The views of a scene show one set of named points, each view turned or mirrored, shifted and resized as a whole, with a little noise and some points left out.
In the rows, zero is written as 128.

Scene 1
View 1
vavid: [132 160 111 126 118 105 116 117 142 156 152  84  73 139 119 109 132 130
 127 126  96 127 150 156 146 158 111 137 142 158 140 113 125 160 114 159
 123  94 154 115 108 153 151  93 146 151 131 117 158 142 133 109 123 130
 129 123 108 117 131 116 122 134 118 130 173 110 113 124]
Bitap: [123 155 114 131 118 118 126 117 141 163 142  84  82 123 125 108 136 129
 130 137  97 122 128 145 145 150 119 136 140 150 135 119 116 150 120 149
 124  84 163 120 107 146 144 104 134 144 116 115 153 131 127 114 130 144
 117 121 114 122 131 125 129 135 108 141 166 110 131 123]
lol: [114 106 132 106 122 165 120 133 107 118 120 147 140  97 122 133 133 117
 153 137 142 145 111 124 137  87 136 124 125 144 118 137  99 130 140 141
 108 132 127 128 123 111 149 175 108 101 113 110 115 135 131 165  81 149
 107 135 110 131 116 167 114 151 113 152 121 156 163 137]
lalif: [125 114 133 117 129 152 106 136 122 122 143 142 130 121 110 157 136 118
 146 124 122 155 140 137 128  96 132 131 133 154 129 123 117 142 141 150
 109 135 120 128 136 114 159 161 125 108 143 116 134 147 131 158  72 132
 121 142  95 135 126 151 110 144 125 144 136 155 133 136]
Guroz: [129 151 117 120 121 122 111 122 136 141 142 101  89 133 114 117 129 128
 130 128 102 137 143 152 144 139 120 131 140 159 135 117 122 156 124 152
 118 103 150 122 119 143 152 115 137 142 133 122 149 141 125 123 107 131
 124 123 106 121 126 127 117 135 124 133 165 123 121 128]
nebob: [118 113 134 124 131 154 111 126 123 135 142 126 129 122 116 161 134 123
 146 133 112 150 137 134 126 107 131 135 134 153 131 127 117 141 137 142
 113 136 126 133 136 112 161 155 127 107 144 124 144 146 126 148  84 135
 120 153 103 133 124 143 121 146 127 152 140 148 131 139]
Feku: [108 110 138 119 124 165 124 130 115 134 123 134 142  97 125 146 134 120
 150 136 122 148 110 124 130  97 135 127 133 144 124 135 101 129 139 131
 106 129 133 136 124 108 150 171 108 100 118 121 127 134 127 158  88 151
 109 145 113 135 119 161 123 152 114 161 128 150 156 138]
kiru: [131 156 117 128 125 110 112 118 143 148 155  89  79 144 112 129 132 130
 128 126  91 135 154 156 140 149 115 140 147 162 143 107 130 161 121 158
 121 101 150 121 121 140 155 106 149 143 143 122 163 144 127 118 114 128
 128 129 103 112 132 114 121 134 123 133 177 117 107 126]
sevo: [115 121 134 114 121 155 121 129 116 138 129 127 126 106 119 138 135 124
 148 138 122 141 115 126 135 105 133 131 132 143 124 131 105 136 135 138
 110 117 135 128 123 113 146 160 113 108 118 119 130 134 129 148  96 146
 114 137 111 130 121 153 122 149 115 153 133 141 152 134]
zad: [127 157 116 125 119 113 123 118 136 152 144  89  84 123 119 111 129 126
 133 134 101 128 136 146 144 146 117 134 139 156 133 116 119 152 121 153
 123  93 157 119 112 146 145 110 136 143 123 117 150 136 129 116 122 137
 120 123 108 118 128 124 128 138 115 141 162 118 126 127]
guven: [145 169 106 132 120  91 110 116 148 153 156  77  64 150 112 100 129 133
 119 125  90 130 164 166 148 171 109 137 146 167 140 105 135 171 111 165
 129  87 162 112 114 158 154  78 153 164 141 114 165 145 128 106 121 123
 135 114 104 110 137 107 116 132 122 121 182 105 105 121]
nazak: [112 125 134 133 130 142 115 118 136 154 143 106 122 123 118 157 140 130
 137 136  95 141 135 136 130 121 131 142 145 151 142 125 118 143 131 137
 118 119 138 136 127 114 154 145 131 114 141 126 154 133 127 132 105 142
 118 153 107 133 124 139 130 145 120 162 148 133 131 132]
lera: [119 161 108 109 102 125 136 118 116 148 120  96  82 101 137  57 127 126
 139 150 139 111  99 140 165 150 114 113 126 139 110 126  91 139 114 152
 114  70 165 110  81 157 127 113 119 143  75 100 123 121 132 129 133 157
 102  90 127 107 121 146 119 147  92 135 148 110 163 122]
rega: [135 123 124 112 134 135 101 139 128 120 153 138 118 130 105 145 135 121
 145 120 115 156 150 142 135 106 127 129 138 160 131 117 122 155 136 162
 115 134 121 125 136 124 159 143 132 122 145 115 140 157 128 149  76 128
 129 138  93 125 127 141 106 141 130 133 148 147 119 135]
vin: [136 143 119 131 133 114 101 124 147 140 165 100  97 148 101 148 136 131
 132 120  91 145 171 157 131 138 119 144 149 170 147 111 135 167 125 161
 122 117 139 123 137 134 159 110 149 135 164 122 167 154 127 121 100 119
 137 136  98 120 135 117 117 131 131 131 175 131 100 128]
View 2
lol: [100  95 160 136 152 131 115 126 152 140 114 138 149 112 110  85 157 150
 125 143 131 119 157  97 120 121 132 136 153 117 130 132 135 122 116 159
  78 167 110 126 104 132 123  99 114 161 134 150 140 138 142  84  89 156
 149 135 152 116 121 103 135  98 109 112 151 129  93 103]
kiru: [133 140 136 142  91 142 181 138 150 115 166  70 121 127 158 152 128 129
 128 130 107 117 121 153 141 117 118 114 146 119 134 182 114 122 151 105
 162 136  95  83 126 115  91 160 118 150 133 130  79 132  85 113 167 135
 115 103  75 121 157 141 111 190 194 116 142 167 108 157]
Feku: [ 97  91 180 141 163 128 116 120 142 128 109 142 141 110 120  96 151 150
 130 146 127 131 149 108 116 120 143 137 151 124 128 126 132 123 125 138
  85 162 117 129  97 129 127 113 104 153 132 157 134 129 132  83  97 158
 148 140 143 114 122 105 125 104 111 118 143 147 114 110]
Bitap: [125 132 145 141  88 119 171 116 133 101 157  86 129 135 156 144 120 112
 107 125 111 117 137 135 123 111 104 102 138  98 146 192 110 137 150 122
 123 131  87  79 120 129 101 142 129 143 125 136  83  99  68 120 150 136
 109 112  98 113 161 133 111 191 164 135 145 176 120 124]
nebob: [102 109 170 149 152 147 133 137 155 135 126 118 135 103 129 115 149 154
 140 139 117 133 132 136 131 126 146 140 153 140 128 133 134 117 129 112
 124 164 116 127 108 116 104 139 100 157 144 155 123 151 131  89 128 162
 143 126 119 114 126 114 123 113 151 111 137 142 112 148]
guven: [141 148 124 130  64 127 194 123 149 109 177  53 127 139 159 161 120 106
 111 117 111  99 126 147 144 106  92 103 133  95 144 202 105 122 152 119
 163 132  79  58 141 128  83 153 134 148 122 118  61 112  67 130 169 124
  96  91  77 119 169 140 112 212 190 121 146 164 100 144]
lera: [128 122 129 118  72  91 158  91 128 102 152  96 138 151 139 113 121  97
  86 129 129  91 166  85 121 100  79  97 132  64 159 198  96 148 139 168
  69 132  70  75 131 145 111 107 153 162  99 130  87  84  67 119 110 118
 107 113 129 115 152 120 121 180 112 137 146 159  99  65]
Guroz: [124 133 138 137  99 135 163 130 153 119 159  85 134 127 142 141 136 124
 125 125 114 111 136 140 138 114 116 114 141 109 136 168 123 125 140 118
 146 144  94  83 122 120  96 147 122 153 132 127  84 130  92 113 145 136
 118 103  94 117 149 136 119 172 169 117 143 155 100 140]
nazak: [105 109 173 151 139 133 144 134 139 119 134 114 125 112 143 127 137 143
 136 137 107 140 125 140 121 128 143 128 154 136 128 142 128 120 139 110
 126 152 109 115 102 120 113 146 102 147 139 148 113 127 106  95 135 157
 136 132 108 114 134 122 115 142 156 125 138 166 126 149]
lalif: [107 114 153 142 154 155 133 137 166 146 128 116 145 106 119 112 163 154
 142 138 122 124 138 122 139 128 145 141 154 142 125 132 145 112 122 127
 128 171 110 121 110 119 102 134 105 160 145 147 124 156 141  89 117 152
 149 122 125 115 124 124 130 108 149  99 145 125  98 140]
zad: [126 134 136 138  86 124 168 123 141 106 157  83 123 134 155 137 130 121
 110 127 113 113 129 137 130 117 106 109 138 100 141 186 111 131 145 123
 133 142  88  80 123 128 103 143 131 149 122 136  87 113  85 115 147 138
 113 104  95 118 154 130 113 185 167 126 144 165 109 131]
vavid: [137 143 133 138  83 129 186 125 148 105 167  66 128 131 159 151 126 118
 117 121 113 106 124 141 140 113 105 109 136 109 141 197 109 121 156 116
 154 137  82  75 133 118  92 158 132 151 125 124  70 116  76 122 161 128
 109  98  80 118 161 142 111 199 185 124 144 166 107 144]
rega: [108 126 139 134 136 158 145 142 172 142 141  99 145 110 127 123 162 153
 145 131 123 114 138 137 147 128 143 140 155 137 131 145 142 110 126 122
 146 170 105 111 119 118  95 140 108 166 145 142 109 167 137  95 129 144
 144 105 109 124 132 130 137 120 167  97 149 121  89 147]
sevo: [104 102 165 140 146 130 126 118 144 126 119 125 138 114 122 103 147 139
 123 144 119 121 146 109 125 123 136 135 154 121 132 138 130 122 133 138
  96 156 104 119 106 127 116 121 112 157 138 149 126 128 121  92 112 150
 140 130 132 113 128 110 119 120 130 120 146 144 113 113]
vin: [123 138 140 143 106 156 178 145 165 131 165  76 129 120 151 153 140 145
 139 119 115 119 114 168 150 123 131 125 149 135 130 167 131 111 146  94
 182 153 104  89 127 109  82 164 109 153 142 130  84 149 106 110 168 143
 121 102  77 120 148 144 119 170 204 109 141 152 104 179]
View 3
lalif: [129 132  99 147 179 156  98 200 126 111  81  88 124 120  87 163 111 160
 129  91 128 139 105 120 105 132 160 122  65 115 150 156 103 145 120 114
 117 178 164  92 136 123  97  85 143 168 106 106 118 122  73 107 123 117
 122 152 151 157  93 118  69 123 107 132 119 137 140 141]
vavid: [174 178 139 144 167 140 160 127 130 174 130 127 102 111 140 121  92  90
 111 114 155 117  99  79  72 139 167  80 123 138 102 125 129 133 177 107
 134 132 112  78  92 168 128 159  92  82 151 153 109  64 150 203  73 106
 178  88 172 105  25 160 178 119  76 113 147 132 112 119]
guven: [183 176 142 138 182 131 170 113 123 175 131 146 111 110 145 118  91  75
 103 132 158 110 107  62  64 147 182  85 131 144  93 125 135 126 185  95
 139 133 102  80  86 184 134 170  81  78 160 153 115  43 174 212  54 110
 189  81 172  90   4 175 195 120  80 114 153 128 104 108]
rega: [144 144  93 154 184 142 120 198 117 119  83  95 115 128  83 165 107 154
 115 103 150 137  99 102  99 138 168 115  84 113 147 149 111 138 128 108
 118 171 148  88 128 139  91  98 130 154 103 115 126 100  84 124 105 119
 147 140 172 138  63 142  84 102 103 135 124 140 136 141]
zad: [164 162 149 136 171 147 145 131 130 161 126 122 127 108 144 128  90  94
 115 116 137 113 113  96  78 133 166  97 108 128 101 131 115 136 168 106
 136 139 119  88 116 162 146 151 101  90 156 134 109  75 150 188  83 109
 165  95 149 118  56 145 174 137  85 116 145 127 120 112]
Guroz: [158 161 129 141 174 143 139 149 124 149 113 120 118 110 127 136  94 109
 113 113 144 119 108  88  81 137 167  92 105 132 116 132 112 137 155 103
 134 142 125  80 105 153 124 136  96 107 144 145 120  79 134 172  80 107
 163  96 162 115  49 150 147 115  90 120 142 129 121 119]
Bitap: [164 167 151 132 171 153 134 120 140 168 138 126 131  97 165 120  84  90
 118 120 133 110 117 101  69 129 166  94 115 136  92 136 106 142 173 107
 148 134 123  75 123 170 155 150 104  85 171 145 104  76 158 190  81 110
 172  87 141 110  69 144 184 153  85 119 147 119 117 103]
kiru: [168 171 133 149 152 111 150 138 141 174 132 127 101  97 142 137  99 111
 126 109 141 130  74  73  72 160 165  86 125 150  90 118 114 150 186 103
 126 126 122  80  90 161 108 150  91  77 152 171  92  63 148 224  85 103
 161  94 167 105  41 165 159 118  45 101 166 127  97 145]
vin: [167 164 105 163 165 104 145 174 131 156 116 110  97 118 110 154 108 132
 119 101 145 138  58  71  84 162 173  89 102 140 112 126 127 139 171 109
 114 140 131  77  85 146  81 127  99 113 119 167 110  75 126 198  94 109
 153 108 196 121  36 162 115  97  56 106 154 141 107 157]
sevo: [132 125 134 140 181 170  95 162 141 114  90  91 146 105 119 148  92 121
 135 103 120 126 129 145  97 118 153 137  75 111 135 166  89 148 115 118
 135 169 155  91 157 122 144  94 151 146 139 102 113 123  91 107 118 114
 127 131 111 157 136  87 115 155 110 132 124 124 146 115]
lera: [164 166 187 105 203 214 136  89 121 160 123 132 161 109 165  82  64  48
 110 136 135  92 200 130  68  91 171 120 100 116 105 155 101 125 139 106
 164 154 114  95 155 190 228 155 121  98 179 101 144  69 165 136  58 117
 182  79 109 114  69 118 234 178 145 147 117 110 133  42]
lol: [121 121 124 131 192 195  82 178 130 106  71  84 151 120 105 146  97 128
 127 103 120 120 146 162  96 108 156 141  56  97 152 175  89 144  97 118
 133 190 170  95 181 127 148  87 166 179 123  67 128 138  65  73 116 113
 123 145 108 163 133  82 106 152 137 150 104 131 163 102]
nazak: [138 138 125 151 163 137 103 169 153 137 114  99 134  95 129 149 106 127
 144 100 118 134  82 122  92 149 147 115  88 127 116 144  91 157 152 118
 126 146 156  87 137 123 106 112 127 122 135 131  90 110  95 152 119 102
 123 123 124 143 116 104 101 141  75 111 155 128 127 147]
View 4
Feku: [166 116 111 163 137 146 137 152 129 150 185 188 112 116 109 118 114 165
 148 125 148 126 140 114 121 118 123 120 123 120 128 137 127 156  95 138
 128 124 107 131 120 152 175 124 132 121 127 167 144 134 114  92 106 181
 126 140 173 154 148 138 165 172  98  91  96 115 104 125]
nebob: [165 116 104 147 121 130 140 141 120 147 145 144 125 104 119 101  73 149
 167 100 138 129 131 132 138 121 124 139 119 121 140 152  99 156  85 155
 117 117 113 129 119 150 172 105 117 119 136 142 122 130 146 120 110 164
 122 121 160 123 123 141 170 156 104 112 112 122 135 139]
kiru: [159 108 147 112 100 109 182 134 162 118 129  72 137  93 143 123  64  96
 187 102  76 116  99 168 146 117 139 181 129 114 149 151 101 144  90 139
 136 119 133 129 104 133 115  84 146 144 134  90 124 136 176 161 121  76
 149  98 129 120  96 117 147  92 177 117 147 163 161 142]
lera: [159 109 186 116 127 134 201 163 193  98 226 146 121 133 134 169 147 129
 127 180  82 105 101 177 105 105 164 146 175 118 127 101 169 129 113  92
 137 124 128 141  82 124 105 115 168 163 128 128 204 150  91 133 124  67
 174 139 137 187 144 112  83 122 218 103 107 174 121  86]
Bitap: [153 100 162 117 102 122 189 143 177 110 166  93 137 109 149 157 108 102
 156 126  74 120 105 163 128 114 142 171 141 102 143 133 124 143 102 115
 148 116 129 139  96 126 110  99 157 151 121 109 150 138 157 147 129  76
 164 113 141 157 112 121 126  89 189 100 129 172 137 123]
nazak: [159  97 118 150 111 132 151 137 131 140 149 122 128  99 136 130  85 131
 166 106 115 136 132 134 138 123 122 152 114 107 143 154 102 162 100 148
 140 111 113 139 116 150 162 101 140 127 132 137 123 138 171 124 124 138
 127 115 159 145 119 129 168 125 123  99 122 134 123 145]
guven: [155 109 172  85  95  99 206 134 177  95 150  60 137  96 145 143  84  91
 177 126  53 101  87 186 136  96 144 192 147 118 151 130 118 130  96 124
 138 125 141 131  88 124  87  88 148 164 129  79 149 142 167 172 132  35
 166 103 113 129  95 111 122  78 218 127 151 185 168 122]
Guroz: [158 111 143 115 105 111 172 135 158 114 151 100 134 100 132 124  75 121
 171 118  87 109 100 164 138 104 140 174 140 121 148 140 107 139  87 136
 130 125 125 131 104 133 119  96 140 143 134 101 142 138 159 150 126  81
 140 111 134 126 107 127 141 111 171 122 130 157 155 130]
vin: [157 109 133 105  99 102 166 128 141 130 109  73 135  86 130 105  43 111
 192  92  87 111 101 162 153 115 125 175 121 120 153 153  83 143  79 156
 122 122 136 122 113 139 124  87 124 136 134  88 107 135 187 159 121  92
 139  86 130  96  91 127 164 111 150 132 147 155 176 153]
zad: [156 102 153 113 109 121 182 143 170 112 158 102 131 107 140 145  91 110
 165 128  80 119 100 170 131 114 138 173 139 113 144 137 119 139 101 132
 144 118 132 137  99 131 113  94 154 145 133 111 149 136 159 152 128  77
 155 111 130 148 114 113 131 101 184 113 131 167 144 125]
lol: [176 125 109 155 154 140 138 151 128 148 197 201 115 120 104 119 111 177
 142 137 157 117 130 128 120 106 127 114 137 130 118 124 137 139  88 131
 108 130 107 131 121 151 180 128 121 128 127 169 158 132  89  93 112 181
 122 151 166 148 153 140 158 194  98 108  92 111 114 113]
View 5
Feku: [117  95 124 110 137 126 129 138 120 105 163 128 124 100  94 160 115 138
 153 127 103 124 122  99 148 117 143 134 108 119 101 131 130 184 117 137
 132 141 123 138 140 122 141 145 160 141 125 137 131 117 116 150 141 129
 135 105 113 131 131 137 120 135 165 129 111 105 124 108]
lol: [121  97 123  99 137 125 129 142 118 117 162 119 127 103  80 160 109 141
 154 123 101 123 128 100 147 130 141 138 118 112 103 125 136 182 116 135
 139 141 111 133 151 132 146 152 165 133 126 128 127 123 112 158 148 128
 135 104 114 135 126 138 120 146 170 132 118 106 128  97]
Guroz: [135 101 118 123 105 129 118 130 122 106 135 126 146 104 156 131 134 150
 149 147  97 116 123 103 105 112 144 108 132 105 140 149 113 107 136 129
 104 108 136 120 140 145 105 145 108 125 121 136 144 129 123 118 142 112
 142 117 107 107 145 110 106 133 154 122 131 141  99 121]
vavid: [130  99 114 119  95 127 120 126 120 106 125 131 154 108 181 118 137 151
 144 153  98 121 122 115  91 109 151 102 134 110 149 155 108  86 137 127
  97  98 142 120 133 149  94 143  94 122 121 140 148 127 129 105 142 111
 148 123 108  98 147 107 102 128 144 118 132 155  92 132]
nebob: [129  93 131 118 121 133 117 134 127 100 143 137 120  88 108 151 118 139
 148 133  89 110 125  83 138 105 123 117 101 114 101 131 107 158 132 136
 128 122 120 132 144 124 121 143 139 148 122 130 131 124 117 136 130 123
 120 108 115 122 134 115 113 136 170 130 127 117 109 113]
rega: [136  92 137 117 117 133 116 139 130 102 140 129 124  88 101 149 127 145
 147 139  83 105 124  83 139 112 121 115 113 109 104 136 109 153 138 136
 132 117 113 124 151 129 119 147 124 142 120 127 132 123 111 130 129 122
 117 106 116 124 134 111 115 143 168 129 134 122 108 108]
vin: [147  94 127 124  89 138 107 129 127  93 117 133 136  88 153 130 134 147
 142 156  75 100 120  89 111 101 120  91 120 102 131 149  93 102 149 131
 109  91 130 124 145 137  92 142  90 139 119 134 143 127 125 104 123 110
 116 111 115 100 145  89 103 130 159 116 141 148  86 128]
lera: [114 110 100 100 128 107 148 123  96 128 152 111 172 144 170 128 123 158
 155 134 127 151 122 147  91 135 183 137 156 112 167 144 151 107 107 129
  99 128 147 124 135 161 130 156 140 101 130 142 154 133 131 140 179 114
 183 123  99 118 140 154 111 141 137 120 109 143 128 113]
guven: [137 105 114 121  90 126 118 123 118 108 120 121 162 115 192 112 140 157
 147 159  98 120 118 120  79 113 156 102 141 104 168 157 117  69 142 127
  89  92 145 118 135 156  91 146  89 120 119 138 156 136 131 104 149 107
 151 127 108  94 148 107 100 129 141 115 138 165  91 135]
Bitap: [122 101 110 122 108 126 126 120 115 106 135 128 150 115 182 127 129 152
 150 147 105 135 120 117  97 109 161 110 126 115 155 151 123 100 125 128
  98 107 151 130 125 145 107 146 114 128 122 149 150 124 131 116 154 115
 156 125 105 103 148 121 104 123 141 117 117 147 102 130]
sevo: [116  98 119 112 129 127 124 129 118 110 155 125 126 108 110 150 112 144
 154 125 102 127 123 100 137 117 144 129 114 111 112 131 128 166 121 132
 130 127 126 133 140 132 133 149 153 136 127 134 133 121 119 143 143 124
 139 109 111 127 134 134 120 138 162 133 116 116 121 112]
lalif: [142  95 140 106 115 127 118 143 127 113 144 124 122  88  73 154 122 136
 142 130  80 102 124  83 141 123 115 120 121  99 101 127 117 163 138 139
 134 124 101 121 169 135 132 152 130 140 126 119 127 128 107 143 132 121
 115 103 119 137 129 113 114 158 175 132 135 114 113  94]

In a view up to two points have been moved. Name them for each view, in the order of its rows, or write none.
view 1 => guven
view 2 => none
view 3 => kiru
view 4 => none
view 5 => rega, lalif
